Each row is a point on a tangle of strands that fork and nearly touch. The rows are in no order.
Two points are linked if the straight distance between their rows is under 143. Some points are linked to none.
Nuna: [  4 -60 -26 -10  39  45   5 -39 -15  27  10  35  39   3   6  51  -9  -4
 -26  14  16  12 -31  29 -72 -76  -3 -34 -47  25]
pusam: [ 19 -16 -18  17 -16 -56 -80 -17  46  16 -46  29 -50   9   7  23   1  44
 -28  55  -6  10 -32  47 -46 -20  19 -19 -35  70]
lobi: [  4   4 -29  15  -7   1 -21  10 -13  88 -15  53 -46 -48  21   6   6  11
 -14  70 -18  49   8 -26  12 -32 -12  28   3  26]
gofir: [  6  45  25  16 -24 -15 -26 -26 -52 -74  13 -59  37  25 -31 -42 -17 -12
  -2 -29  36  26 -25 -17  30 -40   2  26  18 -51]
tomod: [ 31   8  -2 -45 -53 -25  12 -22  -9  35 -30  42 -49 -18  17 -16  27 -20
   1  29 -32  29  57   5   9  19 -35  37  -9  61]
Dimad: [ 25   8  46   4 -73 -44  -8   7  13  -5 -39 -65  33  43  54  44   6 -13
 -16 -30   2 -46 -15  28 -29  14  71  -4 -34  38]
ber: [ -1 -42 -21 -57  21  87  40 -27 -42  45  25  42  39   0   1  53 -27  -1
  18  35   4 -16  42  19 -46 -10 -31  23  27  11]
boge: [-34   3 -72  -1  10 -23  -1 -14   5 -37  -5 -31  -6 -52  -9 -12 -11  18
  -6 -15 -33   8 -13 -30  37  -9 -33  12  -6  29]
rumir: [ 12  13 -14  22 -11  16  20  33  43 -58  10 -27  54  -5 -24 -26   9 -42
  34 -28 -26  18  31 -47  72 -12  25  34  32 -53]
peve: [ -3  -9 -12  41   2 -48 -37 -25  35   2 -24  11  21  -8 -76  62  15 -16
 -45 -12  27 -12 -60  14 -60  22  43 -21  -2   0]
nek: [-16  29 -83  14  16 -41 -46 -37  20  36  25  26  22 -17 -26  30  -1  29
  25  29  33  23 -41  34 -64 -30   5  39 -30  47]
Leg: [ -2  -5   8  14  16 -17  16  35  36 -13 -28 -39  15   5  -2 -26  11  -4
  23 -11 -50 -34  25  -4  27  21   8 -26  37  -6]
lun: [ -9  -7  72 -18 -13 -28   4  15   2 -16 -20 -28  49  46  37 -43   8  14
 -18 -37   5 -32 -26 -41   2  24   0 -20 -33  47]
tagim: [-36 -65 -48 -38  26  37  35 -27 -28  32  28  16  37 -17 -39  22 -25 -12
  14  11 -16 -16  40   1 -17  17 -61  -1  49  -8]
Musav: [-19 -36  -1  30  41   6   1  -9  17  22 -20  16  25 -13   7  79   8 -14
 -14 -72   2 -11 -18  49 -44   4  61 -29 -43 -33]
Gisu: [-12  -9 -37 -16  55  79 -25  33 -11 -11  67   6 -42  -4   6 -22 -20  14
  51  60 -31  -3  39  -4  15  49 -11  -6  39 -47]
Semu: [-17 -62  35   3  37  77  33  38  19  45  11  33 -23 -16  46  70 -30 -23
  11  -7  -1  -9   9 -25  42  19   4 -37  39 -57]
nuz: [  6 -16 -14  -4 -44 -23   1  -1  -3   9 -23  16 -45 -37 -21 -48  -3 -20
  11  25 -61  60   8 -64  66   6 -19   7   2  -2]
Fona: [   3    5  -58  -15    5   -4  -60   24  -12 -100   13  -57   39   -3
   13  -20    1  -27   16  -42   -7  -22  -12   19   72  -39  -16  -13
   19  -12]
gosi: [-14 -29   5  -9  47  84   9 -18   9  76  24  52 -49   4 -24  15 -56  -6
  36  43   3  41  -9 -33   1  -1 -32  -6  -3 -26]
danut: [  7  10   5 -48  -6  34  10  -6  -4  53 -23  32 -34   8   4 -63 -49   5
  35  68 -20  46  -9 -22  14 -10  -8  24 -20  17]
Vel: [ -4 -61 -21  36  50  54   9 -10 -24  58 -11  28 -27 -30 -12  89  18  -3
  -1  -9 -29  34  11  -7 -39 -32 -30 -20  -2  -7]
kefi: [-28 -14 -17 -11  22  17  17   9  47  53  -1   6 -22 -11  19   3  -3  21
  21  12 -50   1  31  52  37 -21  -5   6  47  28]
luru: [ 25   5  54 -26 -36 -17  30   6  19  37 -66  18 -33  14   8 -21  -1 -26
 -20  -2 -27   1   5  -9  27  16   6 -18   7   2]
nupus: [-28 -24 -27   1  42   6   5 -19   0   1  20 -13  10  12 -39  41  15  33
 -35 -38 -29 -17 -12  50 -61 -25 -22  -4 -25  58]
pasum: [ 18 -28  19  39  19 -24 -44 -44  21  14 -64  45 -15 -22  31  37  14  23
 -26  -8  15  23   6  57 -33  -3  36   1 -36  -8]
katel: [ 58  18  65 -21 -11  22  54  24  16  26 -31 -17  19  49  27 -33 -10 -37
  53   1  -9  -3  -4 -36  11  17  54 -32 -13 -56]
Zama: [  6  10  56 -12 -19  10 -41  25 -35 -18  18 -13  28  53  47 -52  11  42
 -35 -13  16 -45 -60 -16   7 -14 -28  -5 -27  50]
lin: [ 16  54 -39 -25  19  46   6 -30 -19  18  24  25  38  -5 -23  24 -11  10
   4  71  32  15 -14  26 -39 -60 -28  56  22  -1]
lumap: [ -34   13  -15    9  -36  -49 -104    5  -17   -9   57  -12    9   12
  -21    1    1   49  -23  -21   30   -4  -72   51  -22    0    4   23
  -38   57]
vor: [-19  -8   5 -34  21  35 -27  36 -12 -30  22 -31  28  21  21 -22 -10  37
 -44 -14  10 -70 -69  30 -12 -11 -17 -30   9  43]
Levin: [ 16 -33  20 -22  28  20  19  13   9  -9 -18   4 -21  28 106 -32   1 -10
  47  39  10 -43  59   2  14  36 -35 -20   6  -8]
gebu: [ 27   2  58  23  -2  -4  45  19  32  48 -27  29 -57   3   3   9  11 -24
 -25  10  11  16 -11  -9  23 -17  12 -35   5 -36]
Gepo: [-31   9 -58  10  51   5  -5  11 -34 -35  13 -44  20 -27  24 -32  16   4
  20 -12  -4 -29  29  36   6  10 -24  -3  34 -32]
Zofa: [ 18 -31  52  10  -7  42  30   8  23  10 -33 -14 -54  39  34 -25 -39 -15
  74  17 -32   7  45 -52  28  91  -1  -7 -12 -25]
Vaman: [ 42  53  28  -3 -54  -5  17   4 -24 -35  -2 -57  36  27 -29 -66  -9 -36
  13   3  -1  10 -21 -58  16   6  35   8   2 -63]
tivob: [  2  31 -20 -46   1  41  13  21 -35 -35   4 -35 -11   7  14 -83  -3  18
  61  62 -31   6  51   7  12  -7 -32  41  10   7]
Sot: [ -1   0   7 -33 -50 -53 -19 -31  -2  50 -15  18 -41  -1  42  18   2  18
  41  -2 -25   3   7  76 -13  -7  36  16 -68  34]
vof: [-20 -36 -39 -31  49  63  39 -21 -27  16  15  15  57 -15   9  76  -1   7
  18  21  18 -21  14  32 -74 -54 -14  14 -11  34]
Vog: [-11 -16  24  12  38  45  46  19  14  19   2 -33  52   5   3  24 -14 -26
  15  -5  14 -49  -4 -35  -5   9  40 -33  53 -56]
kini: [-23   6 -60 -21  14  17 -11 -29 -34  32  24  24  -8 -41   3  96 -14  29
  12 -36  40 -21   6  69 -57  -4   1  37 -41   6]
ret: [ 46 -12  52   9   2 -35 -56 -48  12  -4 -64  38 -12  29   1 -27   6   9
 -22  54  38  12  -8 -39 -10  11  11 -48  -6 -23]
Seduz: [ 19  50   3  36 -19 -33  -7  27  11 -52  31 -66  60  34 -24  -1  33  17
  14 -62   9 -30 -15  24  -3  -2  40  17  19  23]
Tetu: [ -30    1 -104  -12   17   25   11  -13  -14  -32   54    4   37  -45
  -12   23   -6  -18    5  -49   23   17   28    1   44   -4  -52   43
   16   -5]
mis: [ 10 -19   4  12  29  30  -5   1  25  22 -46  50 -22  -8  28  -1  -6   6
 -17  70  28  50 -32 -10 -65 -82   4  -3 -28  38]
mevo: [ 47  -4  52 -62 -39 -29 -35 -59 -20  -7 -34  30 -31  44 -10 -48   3 -11
 -14  61  15  10  -7 -28 -37  16 -29 -21 -19  27]
zoga: [-27  10 -49 -57  35  13 -18  36 -11 -10   4 -27  19  -1  10 -40  -8  27
   4  -6  -7 -27 -41  32   7 -33 -16 -10  26  54]
dugas: [ 34   9  49  51   4 -17  18  16  44  30 -62 -11  33   5  18  16   8 -19
 -17 -35   8  -4 -30 -18 -33 -12  69 -24  -7  -2]
Sofav: [-16 -24 -13  12  10 -14 -74 -24  39  16  11  33  -5  14 -18  34  -6  42
 -56  31  35 -12 -65  46 -65 -37   1 -19 -15  61]
Tam: [ 33  31  56   6 -53 -47  34  14  13  16 -22 -37  73  37  12 -31  23 -38
  18 -12   3  -1  26 -35 -16   8  46  17   8  28]
banuz: [ 29  34 -19  61 -23 -77 -46 -16  55  11  -5  -4  -3   7 -59  56  27 -18
 -12 -21  24   6 -31  43 -26  27  60 -13 -10 -23]
Pera: [-43 -51  -9 -12  30  21  39  -1 -16 -19   9 -37  32   6 -32  56   1   1
 -25 -44  -4 -69   5  47 -63   9  -1 -31  17   6]
lusu: [ -7 -13  22  48 -34 -34 -96   2   9  -1  53  12  -3  32   1  37   9  55
 -47   2  52 -31 -69  66 -39   2  11   4 -49  32]
lev: [  5   0  -9  15  19  11 -18  12 -17  33  28   3  -9 -27  84  46  23  42
  16 -10 -35 -33  57  26  21  40  16  21  -3 -23]
Tavav: [-58   3 -24  17 -29 -84 -24  -8  -3 -19   4 -62  34  -9  16  -4  -1  13
  36 -47 -23 -32  -2  29  30  21  37   1 -19  22]
fadit: [-38 -39  31 -18  81  49  24   7   8  14   9 -16  11  41   5 -31 -28  13
   3 -13   3  -2 -10   4 -25  -9 -10 -45  -9 -29]
didi: [ 29  48  32   9  -9   8  31  20 -19  -7  24 -20  -8  20  66 -13   5  -9
  48   2  33 -41  45 -20  47  40  -3  -1  17 -63]
mim: [ 16  14 -17  51 -12 -15   9  71  27  13  30  -7  -9 -11  51  51  23   4
  -4 -14 -53 -36  65   3  43  63  24  16  40 -12]
puzu: [-16  44 -62 -27   6 -11 -35  31 -34 -41  31 -12   9  -9  -7 -45   1   1
 -18 -37  42  -3 -37  17  28 -46 -29   9 -10  46]
sefat: [ 10  35  42  -2 -35 -39  46  26 -28 -12 -17 -42  27  19  73   6   8 -32
  18 -21  33 -51  32  27  23   6  18  -4   7 -17]
Til: [-29 -18 -80 -28  17  29  25 -40 -43 -18  45  -8  41 -19 -38  11 -20 -21
   1 -23  16 -12   4 -13 -19   5 -76  14   9  34]
tus: [-21 -32  54   4 -12 -18  12 -38 -34  30 -33   1 -22   3  41 -20  -6  15
  -7  29 -37  20  38  18 -18 -45   8   3 -29  -1]
Bota: [ -3 -15  -9 -38 -20 -23  16  51  29 -89   0 -33   7  21   1 -71   3 -57
  63   5  -7 -15  33 -47  86  31  -5 -21  30  -9]
Fol: [  -5  -12    8   17  -19  -36  -10   -1   15  -19   20    3   61   16
 -110   39   30  -31  -48  -30   21  -17  -52  -17  -52    1   26  -23
   25   20]
Pem: [  4 -19  16 -47 -30  17  15   0 -31  59  -9  29 -28  10  66  -3  20 -20
  21  37 -49  15  73 -23  23  21 -34  23 -18  34]
vuzez: [  4   5 -22  35 -13 -13  30   3  34  -9  21  27 -30 -31 -73  11   9 -33
 -47 -19   4  53   0 -29  46   5 -19   2  37 -47]
rabap: [ 26  49   0  46 -49 -88 -64   5  22 -35   5 -12  31  26 -48  -5  24  -7
 -34 -19  53  10 -36  35 -17  12  48  -2  -2   0]
piro: [ 16  -2 -17 -29 -35  -8  24  11 -42  10   0 -25 -13  16  35 -43   6 -31
  16  25 -50  -8  62 -25  41  31 -23  -9  -7 -23]
tob: [-15   4 -32 -11  35  96  14  28 -13  65  55  66 -24   0  13   4 -41   7
  12  53   8  40  12 -40   3   4 -28  27  10 -11]
raku: [ 20  -4  22 -22  -7 -31 -28 -12  -7 -24 -42  34 -26 -29 -30 -56  36   2
  -3  15 -38  50 -12 -42  30   3  -3  16  12  24]
siper: [ 50   9  29  53 -37   1  42  67  45  45 -16  -4  -7   6  25  24  19 -33
  14 -10 -59  -5  58 -43  53  41  15  -1  33  -5]
zasi: [  6  -8  69  32  12 -13 -20 -19   0 -16 -24 -14  42  14   8  18   8  30
 -50 -19  13 -25 -55 -16 -42 -16  49 -37 -25 -22]
bime: [-31  18 -81  -2   3 -36 -29 -24 -14 -28   7   0  -7 -62 -48  13  30  11
  -8 -15 -13  19 -27   1   4 -25   4   6 -13  19]
sol: [-17   3   8  18 -11 -38   4   1  -4 -10   7   7 -38  10 -26 -26   5  32
 -44  30   3  -5 -57 -18 -13 -32 -14 -24  -6  38]
Dorob: [ 35  11  50 -44 -71 -66 -43 -52 -38 -16 -21   5  23  47  19 -19  34 -12
 -29  26  21 -27 -15 -16 -13   9 -13  -8 -25  44]
Kobi: [  9  37   7  -6 -43 -56 -88   4 -24 -34  21  -4   1  21  -5 -32  33  41
 -23  -1  40  -7 -34  51 -16 -35  -2  14 -27  81]
vuzag: [ -4 -34 -13  25  26 -19 -10 -34   9  16 -15  69 -37 -28 -59  73  33 -11
 -36  23  56   0  15   3 -53   4 -21 -16  31 -20]
Zag: [ 26 -19  11 -19   4  27  21  20   2  14 -64  19 -29 -32  81  38  -5  -6
  -7 -25 -21 -24  17  32  22   7  35 -26 -19 -11]
mon: [-13 -13 -33 -32  65  73   9  22   9   1  17 -19 -35  31  19 -44 -30  12
  75  74 -15 -32  20   6  -9  15 -16 -28  13 -24]
kupeg: [-46  10 -37 -20  31   3  -9   0 -19 -15  33 -30  27 -32 -14  27   6  16
  13 -42 -17 -22  22  71   3  13   6  28  29 -16]
rozi: [  6  15   2 -30 -32 -14 -32 -42 -28   0   4 -36  33  29  34 -50 -21  22
 -14  12 -35   0  -5  31  10 -28 -22  -6  -9  28]
gune: [ 40   3  40  55  -3  16  42  50  51  33 -26  26 -43 -11  19  60  25 -17
 -12 -17 -11  10   7 -32  28   8  21  -5  17 -14]
pedav: [ -2   7 -10 -10  15  -7  25   4 -33  -3  -3 -25   1  21  88 -46   5  22
  30  14  12 -26  58  22 -13   5 -46  12 -22  38]
tuz: [ 20  26  19  -4  21  51  29 -18  16  -7  14   5 -51  20 -34 -38 -45  25
  29   2  12   7 -13 -11  15  26 -21   1 -11 -44]
bunif: [ -3 -15   0 -25  52  73   4 -33   4  41 -27  25   9 -32  67  18 -45  18
  28  23 -13   5   0 -10  -3 -23 -14  15   5   5]
Fen: [ 46  -5  61  46 -16 -36  14 -23   7  11 -68  28   1 -17  55  43  28 -11
 -11 -28  -5  19  19 -10 -21   1  48  -3 -39 -17]
Boba: [-16  -2  -9  -4  21  14  -9   7  17  -8  20  38 -19  14 -53 -16 -10  25
 -57  41  49  20 -59  13 -59 -35 -48 -22   0  50]
nufup: [ 37   2 -13  21   6   9   2 -37   1  30  -2  74 -54 -40  70  51   9  15
 -16  34  51  14  18   4  -9 -31   2  19 -31  -8]
zipek: [ 21  -9  13 -19  19  60   8  -4  14  33 -35  38 -43  18  22 -26 -41   1
  41  89   2  57 -34 -20 -41 -48  13   6 -43  17]
sito: [  8  13  33  -7 -25  33  43  22  20  -3  -5 -20 -69  37 -20 -48 -33 -12
  48  15 -22  -1   5 -22  40  63  12 -21  -7 -34]
Ruzos: [  5 -42   3 -12  21  13  23 -43 -24  13  15  68  -9   7 -85  14  10 -14
 -13  30  58  11  10 -21 -65   9 -49 -29  17 -12]
lag: [ 23  31   2  10 -40 -81 -51 -29  33 -62   3   6  30  -8 -47 -17  22  -6
 -23 -29  23  28 -29  37  38  -9  20  16   8  10]
gol: [-13 -56   4  10  51  58  -9 -20 -17  75 -12  51 -22 -20 -15  24 -17  -2
  -7  29 -14  48 -15 -25 -48 -47 -22 -24  -8 -28]
lano: [-16 -33  37  24  26  67  57   2  -5  29  23   0 -38 -12 -57  33 -28  -7
  -2   2 -23  17  28 -45   4  52 -21  15  43 -59]
Vomev: [  2   1  -2  33 -13  -6  14  24  33 -63 -23 -23  23 -31 -61 -32 -10 -50
  -3 -11 -17  50 -16 -93  39 -24  38  21   3 -39]
bifa: [-28 -34 -42  -7   5   7  11  27  33 -66   3 -17 -30 -22  20 -63  -9 -20
  48  24 -50  18  49 -18  80  14 -34  -3  18   0]
folag: [-14  24 -78   6 -21 -13 -38  -5  14 -79  24 -71  58 -18 -18  30   4 -25
  12 -76  -7 -17 -19  27  46   2   3  -3  10 -10]
zogik: [  10  -34   18  -12    7   -2   18  -38  -16   -9   23   29   38   18
 -108   10   12  -19  -22  -25   23   -4  -24  -41  -42    3  -18  -34
   25  -17]
Fomiv: [ -9  -5  52  26 -27 -25  10  24  28 -51  -4 -36   4  47 -41 -79 -18  -2
 -40 -18 -26  37 -27 -39   9   7  -1 -14 -13  13]
kolem: [  7 -27 -17  20  23  35  24  -6  17  13 -18  11  -2 -29  51  67   3 -11
  -7 -61  -8  -5  24  62  -9   1  20 -15 -25 -32]
divup: [-13 -46  10  16  20  60  10  23 -12  62  51  47 -41 -30 -34  66 -13  -1
 -40  -5 -26  36  36 -20  15  25 -29  20  54 -15]
zovav: [ 13 -44  50  14   7  31  38 -19  14 -16 -17   0 -44  15  35  15 -46   6
 -29  22  17   5 -30 -18 -34 -46  -5 -49 -26  -3]
lado: [ -3 -11  58  26   0  25  47  -2  43  18  -5 -38  26  37 -35  -4 -44 -20
 -12  12 -17 -16 -45 -33 -19 -14  42 -34  36 -42]
Kapa: [  3  17  38  19 -31 -34  32   3   4  -5 -23 -42   4   6  62  37  -7  15
  -3 -40  23 -51  -8  49  -1 -12  40 -19 -24  10]
Dof: [-18   7 -21  -7 -39 -65 -16   1 -15 -53 -15 -54  22 -19   4 -27  11   0
   5 -10 -40 -17 -28 -39  54 -18  14  -8  -5  32]
laris: [  7  27   2 -21  27  17  -5 -21  18  -9  26  44  -3   2 -43 -66 -15  15
 -10  -8  40  37 -20  14  11  -7 -39   8  16 -17]
bapus: [ 17  17  33  25   1 -32 -25  27   7  -3 -18  18  23  20 -57 -55  31 -11
 -52  -1  10  27 -35 -10 -18 -10  28 -41   7 -55]
somu: [ 18  27 -15 -19 -45 -30  12 -11 -70 -26 -26 -13  10  -5  17 -48  29 -34
 -13 -14 -24  15  58 -15  28  24 -30  31 -34 -14]
zus: [ 59  47  53  23 -41  -2  45  20  13  34 -32 -23  50  45  13 -22   6 -31
 -13 -10  12 -13  15 -14 -18 -17  68   8  -8 -32]
funo: [-18  30 -48  -6  12  34  21   0 -13 -36  30 -16 -15  -7  -9 -77 -25  10
   3  54 -18  48  18  -5   4 -46 -33  39  -6  11]
Sipaf: [  0  34   2  12  13 -26 -31 -40 -26  23  14  -2 -11 -23   4  66   7  36
  18 -50  56 -19 -16  67 -39   5   7  24 -40  -9]
Bidep: [-11  14 -29  19 -37 -92 -37 -13   8 -15 -13  -1 -41 -34 -49  -6  42  22
  -1  11 -14  11 -30   5  -5  -9   5  -6 -26  50]
seg: [ 27  50 -12  27 -59 -50  17  32  26 -24  11 -64  76  15  -7 -33  39 -36
  41 -32   7  -2  54   6   6  -9  53  40   9  11]
Fid: [ 20  43 -13  39 -53 -67   2  -5 -19   6 -14  -5  24   7  -5 -17  42 -22
 -11 -19 -13  22  17 -15  18  16   9  -2 -35 -15]
somo: [ -9  10 -50 -15  18 -11 -21 -22  23 -15  10  44  -2 -21 -56 -34   4  -7
 -55  12  53  45 -32  21 -11 -16 -44   5  18  32]
keko: [ -4   7  13   7  -5 -11  10  12  -4 -34  33 -38  61  35 -63  40  19  13
 -40 -55  -3 -38 -35  40 -33  -5  12 -18  23  -3]
vut: [-23  13   4  -4 -28  -1  17  38  -4 -34 -30 -17 -31 -33 -48 -46  -3 -30
  34   6 -34  41  -5 -95  59  20  20  -9  -4 -31]
Vepat: [ 11  15  12  19  11 -45 -38 -40  12  -6  -9  42 -30 -19  -4  45  29  34
 -16  -8  68   2  -8  67 -42 -18  23  18 -24 -22]
san: [-43 -17 -63 -14  34  36  14  -2   2 -40  31 -34  -4 -15 -26 -60 -28  -9
  12  25 -35  15  -1 -31  31 -13 -47  -4  25   4]
gaki: [-19 -41 -23   3  18  45  17  -1 -13  70  26  53 -27 -44 -34  97   5   6
 -27  11 -28  14  27  25 -24 -14 -20  14  24   8]
soban: [ 28  54 -14  22  13 -36 -17  -4 -17  13 -12  17   4 -33 -20   9  45   1
 -18 -30  44 -32 -59  -7  -5   8  10 -15 -14 -17]
dilut: [ -6 -18  -8   8 -15  -9   6 -12  29  61 -14  17 -56 -23  39  46 -10  37
  20  -3 -44  11  17  71  -3 -40  17   7 -19  29]
Filor: [-10  43 -42  15   0 -18   6   2 -46  23   4   3 -12 -45  49 -23  22  32
  19  11  -6  -2  31  -3   8  -2 -27  51 -23  29]
mus: [ 14   2  62  -7   8 -13 -37  -2   6   1 -26  12 -20  45 -56 -64  -4  11
  -8  33   9  27 -58 -46 -13   7  25 -48 -24 -33]
gorok: [ 30  27  58 -43 -46  -4  29  13 -21 -10 -20 -41  10  79 -30 -64 -10 -40
  43  14  -3 -15  -6 -58 -17  44  62 -11 -31 -23]
Mes: [   1   17  -23   -8  -11  -18  -33   44    9 -114  -14  -73   39   -1
   16  -34    2  -37   30  -11    6  -35   15   26   50   14   14   17
   59  -26]
Bobak: [-52 -13 -70   6  55  40  -7  67   2  19  40  24 -14 -34  36  -7   7   5
   0   3 -19  15  53 -14  36  38 -41  17  27  17]
peb: [ -3   6  55 -24 -42 -49  28  -1 -10 -32  -3 -63  50  72  23 -47  12 -36
   5 -22   5 -39  10 -49 -20  21  -9 -14  -7  28]
fumub: [-25   3  -3 -22  12  24 -20 -26 -42 -89  50 -39  41  18 -58 -24 -23  -8
   3 -48  28   6 -22 -14   7 -17 -33  21  29 -26]
naduz: [-32   9 -39  -1  58  47  19   6 -42  30  41 -15   0 -13  43  -8   2  29
  18  32 -15 -23  48  25 -25 -27 -22  14  20 -31]
bafem: [-22 -47  17  15  30  78   4  14   9  53  35  37 -37 -20  58  63 -58  11
 -32   8 -12   0  41 -20  33  32  -9  12  31 -29]
nozod: [ -6 -52  25   4  39  13   4 -43 -28   3   6  45  26 -16  -3  63  20  -9
 -17 -35  52  -2 -21  32 -60 -36  11 -40 -37 -17]
Tep: [  3  13   9  -9  32  63  51 -21 -19 -13  41  17 -36  -5 -28   7 -29  17
   5   3   1   1  30 -12  -9  32 -32  24  29 -57]
guba: [ 17  22 -19 -21 -21  -7 -30 -23  30 -68   4  10 -13 -10 -39 -37 -11 -14
  -9 -23  26  43 -10   3  74 -40 -16  22   6 -14]
pir: [ 21  14 -20  20   9  -3   0 -22  23  37 -18  48 -11 -15  60  32  19  26
  13  55  24  35  -1  20 -53 -74  16  14 -52  42]
ruv: [ 18 -19  29 -13  15  63  15  23  -5   7   1  19 -61   6  82 -18 -30  17
  72  48  -9 -20  52 -44  21  80 -14  13   3 -18]
veg: [ -3   7  -6  14  -3  24  46  36  44 -20  49 -11  24 -22 -55  10  10 -42
  13 -32  -9  15  21 -23  50  24   2   8  66 -49]
tebep: [-12  -1 -28  37  -2 -20  -5 -17  21   6  15  61 -23 -47 -85  66  31 -17
 -54  -9  25  20  15  -2  -4  33 -12  19  51  -8]
Bulez: [ 27  35  -3  20  15  -1  42   3  11 -38  26 -29  19  37 -47 -32  16   7
  11 -37  14 -23 -33 -39   0   2 -17 -34  16 -23]
Vupa: [ 16 -56  54 -17 -15  19  34  12   8  21 -77 -10 -37   7  58  21 -15 -40
  10   0 -45  13  27 -13  18   1   8 -28  -3  13]
Tik: [-44 -48  -3   4  47  44  31  28  19  18 -18 -10   4  -7  18  35 -35 -27
  10   0   9 -36  10 -12  23  62  -3 -22  57 -56]
Vil: [-18  23 -14 -10   3  27  23  60 -13  -5  45   8 -54 -22  46 -22   0  21
   6  11  -2 -12  53 -13  64  41 -43  15  36  -9]
kon: [  9   8   5 -47 -39 -30 -10  49 -10 -84 -29 -53  56  31  19 -54   7 -72
  18 -21  -7 -17  22 -23  63  11  16  11  29  -3]
darab: [ -5  17  75  13 -51 -93 -26 -13   0  -9 -44   4  21  22  -4 -12  31   2
 -41  14  30  -6 -19 -19 -13   3  44   3 -18  39]
Temem: [ -7  -7  57  11 -59 -81 -44 -24  -4  -9 -11 -31  21  16  21  21  10  26
  -8 -16  -8 -27 -34  24 -31  21  54   8 -74  41]
mib: [-51   9 -69 -54  22  20 -21   0 -26  13   9 -27  23 -43  -7  27 -20  20
  -1  -9 -12 -32 -21  58 -17 -33   4  30  18  34]
zat: [-19  33 -68 -14  14  11  -4 -24  13  54  14  20  24 -34   2  78 -27  22
  34  16  29   5 -21  59 -59 -23  10  65 -37  48]
Sir: [-40 -12   4 -39 -36 -59  -8  -1  11  16  -7 -28  -7   6  29 -12  -1  17
  25 -29 -43   1  39  62  18   9  14  22 -18  54]
bokim: [ 27 -20  22 -23  -9  24   4  28 -27  75   3  48 -52  -1  36  -8 -11  13
   2  47 -30  35  30 -42  44   9 -14   4 -11  -7]
Mufum: [-24  54 -21  -6  16 -19 -24  14 -30 -18  23   1  19  -8 -26  -7  16   0
 -15 -79  64 -10 -42  22  -5 -11 -26  -1   7   5]
Ror: [ 10  37 -26  35  -6 -45 -19 -17  -7   9  15  26  -2 -49  11   7  44  25
  -1 -21 -23  34  33 -26  39  37  -2  38 -22  -4]
vas: [ -4 -14  -1  12  31   6   7 -47  23  32 -23  20   3 -26 -27  35 -12  15
 -16 -15 -16   1 -17   2  15   9 -11 -16  17 -17]
ral: [-13   3  38  17   2 -26 -47 -30 -22 -12 -25 -30  29   3  18   6  -2  68
 -40 -18  -3 -27 -48  29 -38  -4  16   3 -37  25]
taf: [-21  16 -21  -6  23  66  17  29 -28 -25  66  -2 -37 -16  10  -2 -24  14
  15  11  11 -24  30 -15  39  57 -36  21  54 -59]
Pib: [ 16  -6  31 -16 -42  -7  20  22  26 -30 -12 -34 -45  57 -34 -74 -25  -4
  11   8 -44   6 -22 -43  27  19  -4 -33  -4  20]

Follow the links from the first point to the second, and from the first to the third. Name the last point that the two ways share.
kupeg, gorok, Semu => Tam
bime, kupeg, Vog => laris
Bobak, Filor, nuz => tuz
Dimad, tuz, nek => dugas
san, mon, Kobi => Boba

A fork is a point with three links, a tip a point with one. Leave the first point through the second and follow the links. Name the first fork or tip that comes.
Til, tagim => lev
piro, somu => sito
sito, Zofa => Pem
luru, Vupa => Tetu
